Each row is a point on a landscape with many valleys, with its height.
From any point a ball rolls to the lowest of the 5 points nearest to it. It stops when none of these is lower. Distance is the straight distance between rows; heights are no part of it.
K939: [131 193 129 147 153 155 132 111  85  87 130 100 146 103 157 150 151 123
 115 132  64 119 169  80 106 140 144 191 124 122 131  80 114 142 124 167
 110 118 129 153 142 169 115 124 129 156  98 108 144 122  80 144 135 136
 146 122 139 136 134 113 129 122]  (h 241)
K426: [138 149 145 172 102 109 118  85  60 123 130 112 113 123 136 150 121 156
  93 185 137 154 148 115 126 114 107 123 122  81 166 124 158 125 125 186
  92 110  54 129 112 152 110 109  81 146 134 172 118  96 105 143 118 115
 152 132 126 109 162  98 157 102]  (h 361)
K942: [131 160 135 141  93 118 137 173 156 113 122 124  94 141 116 109 139 132
 123 125 117 140  99 122 144 117 152 107 121 145 138 148 133 135 149 144
  93 109 105 118 132 114 130 131  96 110 144 151 134 155 137 120 116 123
 129 118 139 116 109 132 107 103]  (h 65)
K842: [118 163 124 140 112 114 124 160 155 118 110 115 120 112 140 110 137 137
 122 154 121 112 112 105 146 111 128 138 124 144 116 128 135 143 121 138
 113 111 105 123 135 132 124 111  63 116 122 115 129 141 124 138 105 106
 109 108 137 115 126 124  92 114]  (h 207)
K996: [123 183 157 180 135 135 121 125  83  72 137 104 144  84 155 146 123 105
  99 154  76 119 182  89  85 152 133 148  93 108 144  91 100 127 129 159
  78 132 118 134 123 163 123 122 129 147 106  89 154 109  86 152 140 156
 169 141 126 122 127  97 169 110]  (h 788)
K510: [124 157 152 176 128 110 108 107  80  91 139  87 144  77 149 137 103 112
 106 176 117 122 165 108  94 156 103 136 101  84 143 110 122 116 126 150
  95 140 109 115 100 163 119 110  90 140 120  93 158  82  92 159 133 141
 151 139 113 106 147 103 157 113]  (h 428)
K446: [125  95 133  94 176 167 136 106 166 148  97 116 144 134 146  82 135 129
 162  66 149 141  97 139 158 119 105 123 156 158  99 105 114 131 119  80
 218 139 170 149 140 145 136 117 164  98 113 132 144 114 187 120 141 117
 141 144 152 109 115 147 138 148]  (h 355)
K417: [154 123 119 180 124 113  81 135  35  83 138 108 178 108 144 143 106 108
 107 188  97 147 195  97  98 119 142 125 133  88 167  94 123 104 137 199
  12 131  88 121 110 135 165 123  63 161  83  89 122 140  88 145 175 193
 154 145 182  85 163  98 164  81]  (h 298)
K493: [122 160 127 140 103 118 134 169 156 119 114 128  95 131 131 107 142 137
 118 133 116 124 110 113 145 101 128 127 124 152 133 137 141 136 136 138
 107 109 109 116 137 120 132 125  85 118 130 135 128 154 135 120 111 113
 113 116 149 119 117 132  91 106]  (h 163)
K805: [157 103 144 122  90  95 112 142 151 136 153 124 110 101  66 141  93 124
 122 135 136 150 106 162 133 126 127  98 112  93 132 191 161 138 173 120
  90 114 112  73 114 116 105 130 136 137 152 164 120 135 133 117 159 135
 112  93  84 133 142 171 118 120]  (h 90)
K444: [127 138 132  95 162 150 128 140 131 173 119 130 134 140 172  94 140 101
 150 134  96 111 104 127 110  97 134 113 120 150 134 108 127 104 118 134
 127 186 173 132 116 121 140 142 141 128 126  79 129 136 152 129 120 110
 116 143 146 136 117 126 132 160]  (h 722)
K982: [157  76 120 100  90 110 141 110 145 153 112 137 101 121  63 174  85 109
 110 121 174 143  95 173 163 129 146  85 102  90 138 196 113 153 145 107
 147  91  77  83  96  89 113 142 131 115 123 218 117 145 117 111 140 108
 150 126  50 167 121 132 107 140]  (h 766)
K647: [111 133 130  94 155 143 136 141 129 158 106 145 102 154 138  99 116 116
 135 124 124 109 109 132 133  89  79 132 122 147 113 121 133 137 151 111
 152 152 160 113 109 126 148 148 147 119 139 114 132 127 168 106 127  94
 107 129 138 112 119 139 119 136]  (h 263)
K127: [122 160 137 162  89 110  97 133 129 112 110 114 127 104 128 119 129 145
 107 170 140 124 116  98 145 135 121 115 106 103 126 129 150 145 126 154
 108 134  82 142 135 140  93 102  66 121 138 134 113 112 108 142 103 110
 135 119 115 116 136 118 134 114]  (h 310)
K729: [113 112 128  87 160 170 138 128 147 146  82 174 114 161 123 104 118 121
 124  95 147 123 106 130 156 112  90 129 131 145 100 121 119 158 149  90
 174 140 159 134 125 130 129 139 175 114 138 149 113 120 165 107 135 104
 131 132 139 106 113 135 145 138]  (h 242)
K454: [155 110 145 109 120 113 139 159 155 128 145 112 108 143  80 126 104 121
 122  98 136 144  98 151 123 149 149 112 137 121 134 165 122 145 168 117
 109  80 133  84 100 115 126 148 132  99 150 170 160 144 131 133 146 141
 125 113 116 116 117 157 112 115]  (h 155)
K265: [123 191 130 168 157 149 118 124  75  78 131 111 141  91 152 161 144 128
 113 129  66 103 192  68 103 124 129 209 121 117 108  66 119 133 144 175
 117 128 135 151 149 162 139 125 136 151  96 110 142 122  89 136 143 148
 149 132 155 117 131 127 139 115]  (h 508)
K738: [156  84 140 103 127 115 141 148 159 132 145 123 123 135  74 129  98 118
 112  92 157 134 101 154 127 143 139 118 148 113 141 173 126 151 162 101
 126  71 131  72 100 111 109 149 136 101 140 177 152 143 126 145 147 140
 121 111 104 125 118 152 108 121]  (h 156)
K355: [156 143 146 166 107 102 114  84  61 137 136 115 111 147 126 158 116 163
 115 189 136 164 139 124 123 124 128 123 129  95 148 129 156 132 121 185
  78  90  45 135 109 140 111 114  80 138 158 173 120 111 109 144 125 118
 149 118 120  98 167  97 167  95]  (h 370)
K651: [142 105 116 156  80  79 127 134 127 140 164 141 113 119  93 168  80 147
 119 208 133 144 120 141 138  93 143  87 134 119 124 178 178 147 114 128
  60  60  42  92 113 125 114 108 130 168 154 170  99 149 122 154 152 127
 125  68 101 139 183 122 139  65]  (h 311)
K524: [138 123 135 181 129 103  93 107  45  96 151 103 144  88 144 144  96 111
  96 184 117 133 194 115  84 118 116 144 126  75 166 108 133  83 125 174
  49 132 101  93  96 139 164 111  71 149  94  98 139 107  97 156 158 172
 143 147 142  82 166 106 155  96]  (h 306)
K441: [160 104 136 151  92  79 112 123 129 142 170 147 113 119  97 159  94 154
 130 184 130 153 127 152 123 104 134  96 133 113 124 175 185 138 120 137
  66  82  66  99 125 127 103 107 119 162 162 156  97 151 134 147 146 135
 103  69 104 122 182 140 135  79]  (h 293)
K596: [145  68 118 103  99 120 153 113 162 149 118 142 110 120  74 150  89 111
 105 105 179 129  87 162 158 129 153  94 119  96 146 185 123 149 139  97
 162  77  84  81 104  87 110 144 137 110 107 215 129 153 115 135 132 118
 149 119  64 167 109 129 103 132]  (h 430)
K341: [145 139 143 116 109 120 148 166 144 115 135 117  87 156 102 117 131 127
 131 103 126 147  97 142 126 136 146 110 131 149 143 157 120 141 163 132
 102  92 125 103 117 114 139 147 123 109 150 163 153 151 142 121 134 135
 129 121 136 120 112 140 115 104]  (h 177)
K525: [118 140 125  96 148 131 132 141 132 157 120 128 109 144 156 101 129 112
 148 142 114 104 110 127 122  88  95 133 125 157 125 116 138 128 132 128
 132 159 151 118 107 118 154 145 115 123 136  90 138 138 159 114 116 100
  94 122 134 119 130 138 104 133]  (h 415)
K116: [ 87 158  96 136 147 156 103 129  51  93 154  76 168 114 161 141 140 127
 148 128 103  84 170  58 103 114 143 197 119 124 104  46 129 127 152 178
 161 199 174 164 135 151 153 130 124 168 103 111 150 108 121 133 136 133
 131 153 156 131 127 132 154 131]  (h 440)
K167: [126 141 145 183 115 104 104  92  60 110 139 108 127  90 146 135 103 142
  80 183 131 134 172 112 102 114  86 146 122  66 162 120 157 102 129 164
  92 126  86  94 103 157 122 104  76 152 112 135 130  89  96 155 132 128
 143 137 125  93 158 105 143 107]  (h 364)
K812: [121  95 108 102 143 177 157 108 185 134  97 204 114 159 112 109 148 136
 151  47 166 140  93 161 157 156 164 125 138 161 102 140 117 134  90  75
 182 124 158 149 147 119 133 128 195 107 128 160 100 122 147  92 134 136
 134 114 118 145 116 120 153 146]  (h 603)
K428: [154  79 126  98  88 114 136 123 148 142 128 132 108 106  62 159  85 108
 107 131 157 147  97 165 162 125 136  87 104  84 146 197 129 155 164 110
 135 101  88  73 105 108 107 143 142 133 128 206 121 133 125 112 155 122
 137 118  60 164 128 150 105 130]  (h 46)
K4: [ 89 103 133 106 161 164 151 105 190 132 121 101 175 150 166  76 168 132
 168  50 146 140 103 147 138 151  95 104 161 187 119  89 110 145 105  88
 215 145 189 171 144 151 130 121 173  94 113 113 143 127 190 133 128 114
 136 150 129 149  93 156 134 158]  (h 400)
K246: [126  85 118  86 143 156 160 111 169 133 103 198 110 174 111 121 130 117
 150  69 179 136  93 156 147 162 154 119 131 162 103 154 115 155  93  81
 158 116 155 150 116 111 132 134 194 103 142 149 105 119 134 102 132 130
 133 113 106 154 114 118 165 145]  (h 433)
K62: [156 112 114 147  75  74 151 148 113 126 154 134  80 119  60 190  75 142
 110 192 145 157 130 202 141 101 140  77 124 120 107 205 145 135 117 124
  96  62  46  67 107 113 136 143 139 166 161 194 120 134 107 112 150 110
 130 101  99 159 163 136 115  78]  (h 322)
K550: [127 153 112 103 145 147 123 121 107 153 128 129 154 139 171 117 156 115
 147 140  84 107 121 116 101 125 146 141 131 150 150  88 127 125 105 161
 117 170 151 153 128 126 118 144 110 145 117  73 119 150 114 134 106 117
 105 133 133 158 134 122 114 151]  (h 434)
K754: [122 144 124  98 151 151 123 135 127 170 118 136 146 142 170 102 153 111
 148 135  88 108 113 120 103 112 147 123 122 149 141  99 130 106 112 146
 116 189 164 145 127 119 125 145 131 136 123  74 120 142 135 134 110 116
 114 140 144 145 119 124 126 163]  (h 536)
K152: [125  97 107 104 146 157 173 108 199 161 141 187  93 154 103 108 168 146
 164  49 167 153  79 196 148 162 184 111 147 161 111 164 118 109  55  63
 197 119 178 118 145 126 149 138 193  99 132 143 123 107 139  82 136 147
 106 100  97 157 115 134 122 161]  (h 511)
K789: [ 99  94 106 115 141 167 143 105 198 129 103 185 128 141 114  91 152 159
 161  38 164 133 101 157 159 152 130 136 160 161  98 108 125 121  97  70
 229 132 162 153 165 118 139 130 176  93 116 158 101 133 169  89 126 132
 123 126 122 127 120 149 125 144]  (h 531)
K857: [119 157 146 166 117 110 103 111  97  99 125  89 139  86 139 129 110 127
 100 177 138 119 145 101 119 152 102 136 106  83 127 119 139 133 123 146
 114 135  98 119 108 161  98 101  72 134 124 106 142  85  92 158 115 113
 141 129 111 108 148 109 147 120]  (h 345)
K332: [128 142 131 114 169 156 122 147 145 171 105 135 146 141 166 100 162 127
 124 107  82 116 121 115 110 115 140 130 133 141 123 106 113  73 123 123
 130 180 184 149 157 120 121 130 150 126 116  77 119 137 137 138 102 125
 128 175 177 128  92 122 123 177]  (h 632)
K603: [137 137 151 113 176 165 135 127 161 172 107 112 139 138 175  79 157 120
 140  82  92 143 111 125 123 113 117 119 143 154 127 111 107  85 123 104
 148 165 188 145 149 139 127 118 170 116 112  94 140 123 161 142 123 123
 146 172 176 125  89 134 127 175]  (h 587)
K558: [163 129 154 144  83  81  96 139 136 132 143 124 107 123  93 137 117 144
 151 148 125 160 105 145 125 145 152  92 107 115 120 163 152 125 146 156
  73 131  93 133 121 114 116 119  99 115 171 143 116 142 134 119 124 136
 118 102 106 117 143 151 148 105]  (h 140)
K124: [129 164 137 152  80 113 117 168 158 113 115 124 104 126 116 117 141 135
 122 138 121 135  97 113 147 125 153 103 110 131 127 147 140 136 143 154
  89 121  95 132 138 117 120 116  88 108 146 150 119 143 127 123 110 119
 135 117 129 121 116 130 124 103]  (h 175)
K562: [ 78 131 140 120 180 156 148 122 168 152 112 110 159 157 172  88 180 144
 135  51 117 145 129 132 125 149  72 136 159 173 111  88 100 122 127 108
 180 152 204 173 163 157 127 132 188  95 115  86 159 132 162 137 119 104
 135 181 150 146  67 145 112 175]  (h 398)
K708: [115 145 109 112 166 146 118 158 123 144 104 122 158 131 154 124 168 138
 131 118 103  88 146  86 125 125 152 155 139 131 107  93  98  64 122 117
 163 182 182 178 179 115 133 127 132 119 114  64 127 133 130 129  96 138
 121 186 195 116  99 116 110 175]  (h 518)
K53: [131 137 148 186 123 110 104 114  54  83 154 106 144  84 155 145 106 106
 105 175 100 127 194 111  77 146 113 130 102  93 171 101 114  93 131 172
  57 146 102 114 106 147 148 118  97 145 103  84 147 114  98 149 149 178
 155 154 138  98 145 106 171  98]  (h 386)
K277: [100 134  98 109 154 151 117 161 127 128 118  96 169 124 173 127 173 128
 151 119 119  85 166  73 135 119 156 163 145 151 125  90  85  79 124 101
 182 180 189 193 184 113 154 119 134 128 113  58 141 117 141 118 104 147
 128 188 205 128 106 107 104 177]  (h 503)
K500: [ 68 140  86 132 137 172 114 150 142 125 131  94 194 122 199 118 170 107
 162 116 112  88 185  73 141 119 139 168 155 167 141  82  80 109 131  89
 176 184 212 201 185 123 163 125 157 137 109  41 142 117 152 121 101 130
 122 165 196 146  97 106  92 180]  (h 236)
K2: [127  80 107  89 152 131 159 111 185 144 123 193 106 166  99 121 137 117
 153  77 195 134  90 182 143 161 157 119 134 157  95 173 133 132  62  58
 164 113 165 122 111 113 141 132 197  97 138 128 114 105 121 107 132 136
 112  94  88 163 111 125 143 158]  (h 323)
K204: [152 138 149 160  86  95 104  99  87 127 134 123 113 133 126 147 127 158
 128 174 137 161 126 126 132 137 125 105 114 100 142 136 156 134 126 182
  90 121  55 155 125 133  98 107  75 133 164 160 108 116 119 135 107 122
 138 118 120 114 160 118 166 101]  (h 407)
K92: [128  67 120  87 145 114 160 103 176 134 132 189 111 168 102 129 116 107
 142  84 202 120 101 172 134 166 123 126 140 153 104 173 134 150  85  66
 161 100 153 122  92  94 133 134 182 102 141 124 109 120 115 123 117 133
 115 102  83 162 112 129 139 143]  (h 258)
K45: [121 146 112 105 157 154 116 139 116 162 110 144 162 145 160 110 161 125
 131 129  85  96 122 107  97 123 155 137 126 129 131  87 122  98 116 146
 121 190 170 158 151 115 108 145 135 139 120  76 108 150 119 137 103 119
 111 158 155 143 110 119 126 172]  (h 464)
K869: [100 149  98 110 153 164 114 156 109 107 127  79 190 123 170 127 167 116
 147 129 118  78 160  63 135 125 170 159 133 139 120  74  96  96 138 105
 184 188 193 188 178 124 135 117 117 162 103  74 132 105 134 131 103 145
 127 171 200 126 115  96 125 167]  (h 471)
K189: [108 136 132  98 135 140 151 144 136 135 112 161  88 166 128 108 120 121
 120 113 132 123 116 130 137 101  69 135 128 157 137 127 127 155 166 114
 139 126 147 115 111 116 133 149 148 125 146 143 124 142 159 100 124 104
 113 131 137 123 117 138 112 124]  (h 223)
K369: [ 96 137 107 117 154 143 129 161 136 141 111 108 149 129 174 125 176 136
 146 102 115 102 162  89 127 122 124 162 144 155 119  97  82  71 120 106
 178 177 188 189 185 121 167 124 155 104 114  55 155 128 148 114 104 133
 133 195 192 127  91 123  90 179]  (h 490)
K474: [116 189 155 190 141 142 113 138  87  69 128 119 143  83 150 159 125 115
  91 148  65 101 206  71  97 123 124 176  99 112 122  77 105 128 149 171
  83 129 122 141 145 157 140 122 143 141  98  93 136 123  98 139 147 161
 164 132 144  99 124 111 159 109]  (h 770)
K68: [136 151 134 179 109 112 116  93  54 124 125 113 110 114 137 151 112 143
  76 193 127 148 167 107 118  87 104 140 125  74 173 124 165 108 129 181
  75 105  62  99 104 153 131 105  85 150 116 173 120  93  97 151 140 123
 160 136 127  97 153  88 149 103]  (h 367)
K855: [134 156 115 109 140 126 130 127 123 140 128 104 135 123 166 115 144 114
 156 156 106 104 122 116 121 113 132 148 135 156 132 109 127 137 101 148
 123 132 129 133 120 128 142 130  73 127 115  75 142 144 123 134 115 109
  95 113 132 136 145 126  89 129]  (h 404)
K327: [166 110 150 141  92  78  97 130 141 136 162 137 109 116  85 147  97 144
 140 154 127 162 115 157 126 127 131  98 117 103 120 181 172 130 145 137
  71 118  95  98 126 120 111 117 121 143 167 146 106 143 134 125 142 138
 102  79  94 125 161 162 138 101]  (h 276)
K815: [ 99 103 105 125 127 167 160 108 207 134 127 199 112 148 107  93 166 165
 159  33 156 140  96 175 151 163 145 123 154 160 119 123 122 105  85  73
 225 135 172 146 173 116 144 140 191 103 121 159 102 134 158  79 116 140
 115 116 108 146 115 146 117 155]  (h 711)
K916: [142 121 133 185 124 110  93 121  42  86 154 105 160  90 146 143 101 113
 107 185 104 137 199 116  81 127 127 132 120  86 177 101 118  87 124 183
  34 138  95 106 104 138 166 114  73 153  90  88 138 125  98 153 161 190
 148 149 159  89 158 103 164  85]  (h 246)
K110: [135  60 121  87 134  98 164 102 179 131 139 178 112 161 102 131 110 115
 124  85 204 113 108 167 135 154 109 125 148 143 125 180 146 148  97  67
 171  80 137 110  90  82 121 139 165 112 129 148 112 133 111 144 106 130
 110  99  87 162 114 138 115 131]  (h 227)
K491: [148 141 152 157  78  90  99 122 119 125 131 120 110 126 114 138 125 148
 139 162 136 158 109 126 137 145 138  97 104 111 131 146 153 133 128 170
  84 133  72 154 127 118 105 113  80 122 167 152 110 130 124 122 106 126
 131 116 115 117 145 127 159 105]  (h 383)
K156: [169 117 145 157 106  89 102  98  94 146 153 128 118 146 110 167 107 168
 137 183 132 165 128 143 116 132 136 112 131 110 121 144 166 138 115 169
  69  89  59 140 121 131 107 111  84 134 174 160 109 134 124 144 126 128
 123  90 109 102 178 117 161  89]  (h 356)
K520: [115  94 114  97 159 181 137 115 173 140  79 182 127 150 120 100 130 137
 142  65 161 133 102 139 168 131 117 133 146 148  87 122 124 144 121  76
 200 131 155 147 146 130 129 124 177 102 123 162 102 122 168 101 137 113
 134 133 134 114 117 134 144 141]  (h 286)
K97: [126 169 130 150 117 114 111 145 143 112 108 104 140 102 137 118 130 133
 113 167 128 111 121  95 142 130 128 134 115 123 109 126 133 146 113 141
 117 117  94 127 132 144 107 101  62 116 120 108 130 119 105 150 105 106
 123 108 124 112 136 113 107 114]  (h 270)
K281: [113 115 129  87 138 154 153 132 139 133 104 180  96 177 121 114 119 118
 122  96 147 127 108 136 143 121  82 132 128 155 131 133 116 170 160 103
 149 127 149 131 113 122 128 147 177 119 147 153 112 131 158 101 129 106
 130 133 134 130 113 132 141 131]  (h 237)
K638: [148  79 129 104 109 119 132 141 165 142 136 126 121 115  68 134  87 114
 101 104 155 131  95 152 143 138 143 106 129  89 148 186 133 152 166  98
 134  84 109  68 106 108 102 141 143 114 126 192 138 145 119 145 156 129
 128 109  82 141 119 154 102 128]  (h 328)
K11: [158 103 143 132  85  83 117 133 135 137 165 142 105 103  82 154  94 133
 128 166 130 157 121 161 134 107 124  91 119 105 134 197 176 134 144 128
  82 100  82  85 126 124 108 121 136 170 155 161 102 140 137 121 151 134
 105  84  91 142 170 162 123  95]  (h 255)
K391: [139 169 123 119 146 144 132 110 106 117 130  95 155 114 167 129 151 115
 145 147  92 117 136 106 114 141 153 158 133 147 141  95 118 152  96 161
 114 126 129 151 128 150 116 125  86 143 110  85 143 130  97 143 117 124
 117 113 137 152 146 114 105 130]  (h 399)
K89: [ 74 139 126 124 168 141 150 148 148 151 114 111 142 139 173 112 182 145
 141  71 113 126 157 105 122 134  82 157 151 165 108  94  86  89 127 114
 175 169 201 180 177 148 160 136 187  86 121  64 173 127 154 120 112 106
 132 196 166 131  68 138  94 183]  (h 410)
K180: [129 137 133 195 109 117  92 136  45  71 148 121 164  99 155 141 113 122
  99 171  86 129 207  97  90 136 112 125 104 100 176  83 108 107 146 188
  38 148  94 130 131 139 153 125  89 157  94  76 122 144 100 136 161 200
 158 154 162  93 144  95 172  90]  (h 325)
K526: [185  99 134 129  83  74 155 152 124 137 135 136  76 146  48 208  81 149
  90 159 164 171 150 233 127 110 125  85 114 111 105 194 126 159 111 124
  99  51  70  49 103  99  92 149 130 150 158 211 115 135  83 118 149  86
 139 114  77 149 144 132  96 102]  (h 337)
K820: [100 117 113 112 121 164 182 111 214 150 146 191  97 153 103  96 184 159
 158  37 153 146  85 198 139 176 154 106 146 160 142 134 109 107  77  73
 232 138 194 129 171 117 141 156 202 106 134 151 115 121 155  74 118 142
 107 116  96 160 105 156 106 174]  (h 699)
K578: [133 120 144  88 182 165 138 128 148 167  99 114 134 138 156  83 127 105
 150  99 124 131  94 132 140  95 112 112 134 150 106 119 117 116 128  95
 174 159 177 128 124 143 140 129 163 113 122 112 146 111 183 128 138 112
 137 151 155 105 112 134 145 160]  (h 429)
K364: [ 97 118 145 115 170 163 149 111 177 151 117 102 157 146 174  77 170 132
 145  48 117 152 115 138 130 140  82 118 162 174 129  91 108 126 125  98
 186 151 195 167 152 157 120 120 183 102 110 103 151 128 172 138 126 110
 150 171 150 141  79 148 119 171]  (h 392)
K28: [ 68 155  89 146 165 192  98 123 121 127 149  78 231 146 193 112 174  99
 160 120  77  85 183  69 156 152 129 190 167 160 112  55  85 124 164  82
 158 171 218 203 178 150 155 129 154 150 117  34 140 118 144 129 104 149
 104 146 193 143  90 105 116 180]  (h 497)
K567: [159 106 135 131  80  85 139 136 124 129 159 144  93 107  75 169  87 130
 117 177 134 155 125 181 146  94 129  81 117 113 131 207 162 134 140 128
  98  87  61  78 119 120 125 130 141 178 151 185 107 138 132 115 154 125
 114  93  90 161 168 149 118  92]  (h 291)
K547: [124 152 145 173  99 101 101  99  91 109 126 109 122 100 138 132 115 148
  91 180 146 135 142 108 128 134  89 129 111  76 148 121 154 135 127 162
 112 129  74 126 118 153  93  97  72 144 134 139 119  89 101 149 112 116
 142 134 117 110 153 110 149 112]  (h 348)
K39: [114 147 107 107 165 150 111 155 107 144 103 137 166 141 148 124 163 138
 122 127  96  86 134  90 111 129 162 152 132 121 107  82 109  80 125 132
 151 193 178 172 168 116 114 142 131 134 118  73 117 138 117 134  96 129
 117 170 178 122 104 117 123 173]  (h 489)
K953: [ 88  91 104 109 147 157 149 109 203 118 118 145 154 137 125  88 158 150
 172  51 171 116  98 155 154 152 112 123 160 170  96  93 119 126  95  77
 252 146 177 164 153 123 153 133 165  80 116 128 122 130 192 104 116 125
 118 126 109 131 115 161 125 141]  (h 468)
K881: [133  71 127  78 141 123 165 109 159 128 125 182 111 174 109 132 117 106
 148  85 187 126 104 165 132 171 127 124 140 159 114 163 121 162 102  80
 155 100 150 130  91  99 131 142 180 100 150 135 114 125 124 116 128 137
 120 113 101 159 116 131 148 135]  (h 294)
K943: [122 161 130 156  92 111 108 151 150 116 108 118 118 106 128 111 132 140
 111 158 131 119 108 100 149 124 136 116 109 120 120 134 143 140 126 149
 105 126  87 136 139 130 105 106  68 116 130 127 117 130 110 140 101 111
 130 111 125 116 126 119 115 111]  (h 268)
K756: [128 161 160 179 128 121 112 118  69  76 146  96 144  79 154 142 108 104
 105 168  95 126 184  99  81 156 115 135  91 100 158 102 106 111 128 161
  71 148 112 124 109 158 138 118 114 148 114  85 156 100  94 154 141 166
 164 146 121 111 137  99 174 107]  (h 575)
K371: [108 176 113 160 152 148 109 114  59  83 147  93 147  95 158 156 140 124
 135 131  82  95 198  61 103 109 129 219 123 121  96  58 127 133 154 184
 141 158 151 156 139 151 166 122 130 151  97 108 151 121 112 132 144 146
 140 139 161 116 136 140 145 118]  (h 470)
K374: [164  87 131  98  84  99 140 115 128 139 127 135  92 112  60 183  88 113
 114 148 159 158 116 190 160 117 129  86  97  94 132 205 126 153 155 120
 132  98  74  75 105 104 116 141 129 148 140 208 112 132 123  96 156 114
 133 126  62 171 141 148 106 125]  (h 678)
K320: [ 88 156  94 117 153 157 106 143  62  99 137  83 183 126 151 136 152 131
 145 131 114  72 153  59 114 129 161 177 121 120  98  55 123 117 150 149
 178 205 180 173 146 142 134 141 117 165 113 101 144 108 118 136 120 129
 123 161 165 128 127 115 148 151]  (h 438)
K198: [121 150 132 114 111 130 159 162 138 120 127 142  79 161 127 110 136 130
 122 109 123 133 111 131 135 107 109 127 134 158 151 141 128 145 161 132
 115 101 128 110 124 114 140 144 123 120 143 156 132 156 149 106 119 119
 116 124 149 122 112 137 101 100]  (h 180)
K443: [158 110 131 160 108  85 107 106 112 153 161 133 127 138  99 166  90 162
 122 199 132 157 128 136 118 119 136 109 136 111 123 149 174 157 114 146
  48  57  55 115 111 132 101 107 103 143 166 161 101 141 114 165 145 129
 125  65 103 103 184 112 149  79]  (h 321)
K130: [154 131 151 133  95  92 111 163 153 129 144 112 103 127  82 127 112 132
 137 125 124 152  94 144 126 144 157  96 113 117 120 165 137 129 162 140
  77 118 121 105 117 116 129 135 116 111 164 152 139 142 132 121 139 139
 123 105 108 111 125 155 134 111]  (h 282)
K937: [163  92 135 104  83  97 144 126 129 131 139 136  96 106  62 176  87 115
 113 158 150 158 113 186 158 108 121  84 103  97 137 207 139 143 156 123
 126  99  75  72 115 110 117 135 143 162 137 197 114 129 127  96 159 120
 125 118  76 170 150 157 110 116]  (h 510)
K164: [109 170  96 124 155 153 112 115  67 120 126 121 164 132 147 141 158 140
 131 127  82  99 148  84 102 144 138 190 132 120 125  57 130 134 131 173
 141 167 149 166 146 146 112 146 123 156 112  94 126 138  85 130 117 126
 115 143 145 148 133 123 117 145]  (h 431)
K126: [121 126 136  83 172 153 130 136 136 164 103 136 117 146 149  94 118 103
 141 121 128 114 103 128 133  88  92 121 122 143 106 121 127 126 141 102
 159 165 167 119 109 131 148 141 155 117 133 112 139 118 174 113 134  98
 117 135 138 106 117 136 135 149]  (h 320)
K637: [121 150 118 115 134 116 131 146 140 141 122 127 110 129 151 109 136 124
 141 147 117 104 122 118 127  93 106 144 134 164 126 120 137 137 123 135
 123 126 126 112 120 121 147 132  81 119 124 100 136 149 143 118 111 104
  92 109 139 119 133 132  79 118]  (h 309)
K15: [153  91 146  88 134 119 161 136 146 120 144 131 107 163  95 133 109 117
 124  87 159 136 109 159 122 153 128 124 156 143 146 161 110 155 149 101
 134  70 140  96  97 108 125 154 140 101 148 166 155 150 131 137 136 140
 122 120 123 124 124 144 116 115]  (h 27)
K342: [143  62 124  98 117 118 161 113 175 139 139 154 119 136  91 131  98 115
 102  88 189 117  96 159 148 132 138 113 149 112 151 181 132 146 130  82
 168  63 103  85 104  91 106 140 143 111 109 194 131 153 115 156 118 128
 129 108  87 153 113 133  99 127]  (h 176)
K725: [136 165 125 130 140 126 129 128 124 120 120  89 149 104 157 124 142 117
 138 164 112 108 125 105 121 131 146 152 132 142 118 111 122 150  96 146
 118 110 114 138 121 149 124 113  63 125 109  87 149 119 102 151 117 116
 116 104 130 130 147 113 100 120]  (h 349)

Two balls start at each pair of points below. Name the first point that both come to, or write -.
K754 / K126 => K189
K812 / K820 => K520
K815 / K789 => K520

Call two points neighbours if one is among the 5 nearest of the other. Go from one point of each pair to the other, from neighbour to neighbour, staying as low as possible. Name the highest point that can't be avoided.
K500 / K942 => K869
K939 / K916 => K391
K916 / K428 => K167
K15 / K558 => K341
K558 / K942 => K124
